Each scene shows the same named points in several views. A view is turned or mirrored, shifted and resized as a whole, has a little noise and may leave points out.

Scene 1
View 1
q129: 25 -22 19 7 21 -35 -5 4 -1 -34 -10 -30 -5 37 -47 -28 -47 -10 -9 -51 -23 17 -22
q991: 20 25 -14 -6 10 18 33 -11 7 -23 -9 34 -4 -8 -5 -28 -36 -12 -5 19 5 25 -28
q488: 8 -16 28 -41 9 -53 -49 21 -15 -46 5 14 14 92 -16 -56 -64 -31 -15 -24 -4 22 -61
q371: 23 -17 29 -8 12 -45 -19 14 -10 -40 -6 -17 -7 67 -43 -47 -54 -13 -13 -49 -22 24 -33
q480: 21 -8 -11 20 32 3 18 -4 14 -18 -13 -13 10 -15 -26 -5 -39 -12 -5 -19 -4 11 -14
q794: 10 6 -3 -26 13 -9 -8 4 1 -30 0 32 17 31 0 -37 -47 -23 -12 12 11 24 -47
q68: 5 1 -14 -14 22 2 -2 1 11 -22 -4 25 26 5 1 -19 -45 -26 -9 17 16 16 -41
q201: 23 27 -19 1 15 25 42 -13 11 -23 -10 29 -2 -24 -6 -20 -33 -11 -6 23 7 23 -21
q893: 11 -30 -11 13 41 -14 -15 4 17 -16 -8 -22 33 0 -23 1 -47 -25 -7 -24 3 5 -26
q516: 10 18 -1 -34 4 -8 -5 4 -3 -36 0 43 7 37 3 -48 -49 -25 -9 17 9 27 -52
q814: 15 27 -18 -10 10 23 32 -9 7 -21 -8 40 3 -11 1 -26 -38 -15 -6 28 10 24 -30
q44: 9 -7 -19 0 31 6 4 -1 16 -17 -6 9 25 -9 -7 -8 -42 -23 -7 5 11 13 -27
View 2
q129: -15 -21 -4 39 36 21 -57 24 -10 -13 16 -70 -21 -16 -29 22 -35 36 -7 -17 -46 3 14
q814: 18 -25 28 -9 11 -16 21 -26 20 -8 1 43 0 15 -1 43 -8 -14 -28 13 -14 21 22
q371: -5 -16 9 40 66 28 -46 31 -17 -23 13 -70 -38 -34 -38 45 -53 41 -1 -18 -39 13 5
q794: 28 -14 46 4 37 -1 16 6 -14 -14 10 16 -43 -30 -36 60 -39 16 9 4 -2 12 19
q991: 10 -26 20 -5 17 -12 13 -23 20 -13 2 29 4 13 -1 44 -11 -10 -35 12 -20 23 19
q516: 28 -14 45 0 48 -3 21 2 -6 -21 1 21 -36 -24 -29 71 -44 5 -5 7 -6 26 12
q893: -4 -20 14 23 -21 3 -37 7 -19 13 25 -22 -26 -1 -32 -4 -7 23 25 -3 -30 -26 40
q480: -11 -28 3 17 -14 -1 -30 -6 6 6 13 -14 3 18 -12 5 2 9 -9 1 -38 -6 31
q68: 16 -22 33 -1 -10 -13 8 -12 -4 3 12 31 -21 4 -23 28 -9 2 6 10 -13 -2 35
View 3
q893: -5 29 -13 -30 20 -19 44 -6 38 -13 -18 -3 -2 5 10 0 -6 -21 -8 6 -9 5 17
q201: -2 -21 -22 4 -5 -19 -9 -48 -34 -33 -7 -46 12 -11 14 2 38 0 28 6 -22 21 -1
q814: -5 -33 -14 21 -10 -5 -33 -31 -35 -20 1 -34 0 -1 8 2 46 13 25 -6 -22 14 -6
q371: -35 1 -49 -52 -47 -46 68 22 13 -11 11 42 -9 5 -27 -23 18 38 -14 -9 -16 -50 7
q516: -13 -29 -17 17 -24 1 -31 23 -11 9 21 10 -20 19 -14 -7 44 40 1 -22 -19 -18 -10
q991: -7 -29 -21 11 -17 -14 -21 -32 -37 -25 1 -32 3 -6 5 -2 43 17 23 -4 -21 7 -5
q68: 0 -7 -6 8 5 1 -18 0 5 -1 0 -11 -8 14 6 0 26 4 2 -10 -14 8 3
q44: 0 3 -7 -2 11 -8 1 -15 9 -12 -10 -18 -2 4 13 1 19 -9 3 -3 -13 15 7
q129: -31 11 -43 -56 -32 -49 82 5 18 -15 -1 30 0 -3 -18 -20 8 16 -8 -2 -13 -36 12
q488: -27 -4 -23 -19 -35 -10 21 75 34 31 31 70 -33 34 -36 -22 25 55 -34 -30 -9 -56 1
View 4
q129: 39 -18 22 -38 38 37 -5 -22 26 -15 3 7 67 48 17 39 -10 16 -14 18 25 -30 -18
q44: 14 -5 2 -11 16 14 -2 11 -4 -24 5 14 -6 13 -2 7 10 1 -18 -3 10 -35 -21
q201: 30 -7 9 -5 6 11 18 13 -22 -16 15 11 -16 1 -18 7 10 -11 11 8 17 -39 18
q814: 17 -5 5 -6 0 3 11 32 -15 -21 9 -4 -28 5 -4 11 8 -13 8 21 26 -35 13
q991: 22 -6 8 -11 3 6 12 25 -11 -19 11 -4 -17 9 -7 15 3 -10 10 22 27 -33 14
q480: 33 -9 10 -13 22 26 6 -12 -5 -17 11 24 24 12 -13 10 7 4 -10 -4 10 -35 -10
q516: 2 -8 3 -24 5 2 -13 43 15 -29 -6 -30 -14 32 32 30 -5 -4 -2 38 38 -28 -9
q488: -4 -13 8 -45 25 19 -36 27 51 -36 -18 -36 34 69 67 51 -16 17 -25 45 39 -23 -47
q371: 26 -19 17 -45 34 34 -17 -8 40 -22 -5 -13 68 61 37 48 -15 19 -14 35 36 -26 -22
q794: -2 -7 1 -24 12 7 -20 39 18 -33 -9 -21 -10 34 35 27 -3 2 -14 27 30 -30 -28
q68: 6 -4 0 -14 11 10 -7 27 0 -28 0 -1 -16 17 10 12 8 -3 -14 9 15 -33 -23
q893: 19 -11 6 -19 33 27 -11 -12 7 -22 1 26 28 21 2 12 9 13 -32 -15 2 -34 -43
View 5
q68: -2 -3 -5 4 -11 2 -6 5 10 13 9 13 -5 -9 -8 6 -25 -2 -22 -15 -23 9 -1
q371: 44 20 -8 3 31 4 -44 2 -20 -3 -16 -6 -11 15 -7 27 17 4 30 -5 -28 -13 -2
q480: -16 11 0 9 8 8 -5 -17 20 -5 7 -3 -19 7 -16 -18 3 -11 0 -12 -34 5 5
q794: 23 -5 -6 -1 -9 -6 -19 18 -8 17 0 16 -1 -13 -3 31 -25 6 -18 -15 -17 1 -2
q991: -15 -4 23 -1 -15 -3 -5 -15 17 20 1 8 -21 -23 -15 6 -13 -6 -26 -13 -27 -4 15
q44: -12 1 -7 6 -6 6 -1 1 17 3 12 7 -8 -2 -10 -8 -17 -5 -15 -15 -27 11 -1
q893: -5 12 -26 13 14 12 -6 4 12 -13 13 -2 -3 21 -9 -16 -7 -6 9 -14 -30 13 -7
q814: -20 -12 23 0 -27 -5 5 -11 21 28 7 15 -18 -30 -15 8 -26 -6 -41 -16 -27 0 13
q201: -27 -2 21 2 -15 1 3 -23 26 14 6 3 -24 -16 -19 -11 -8 -11 -25 -13 -32 0 14
q488: 63 6 -20 -2 17 -2 -46 31 -34 8 -13 10 6 4 1 53 -9 14 13 -9 -13 -7 -10

Which points are out of place in each view (at most two, in the order of its rows)? Write none if all are in place.
view 1: q794, q201
view 2: q68
view 3: q371
view 4: none
view 5: q814
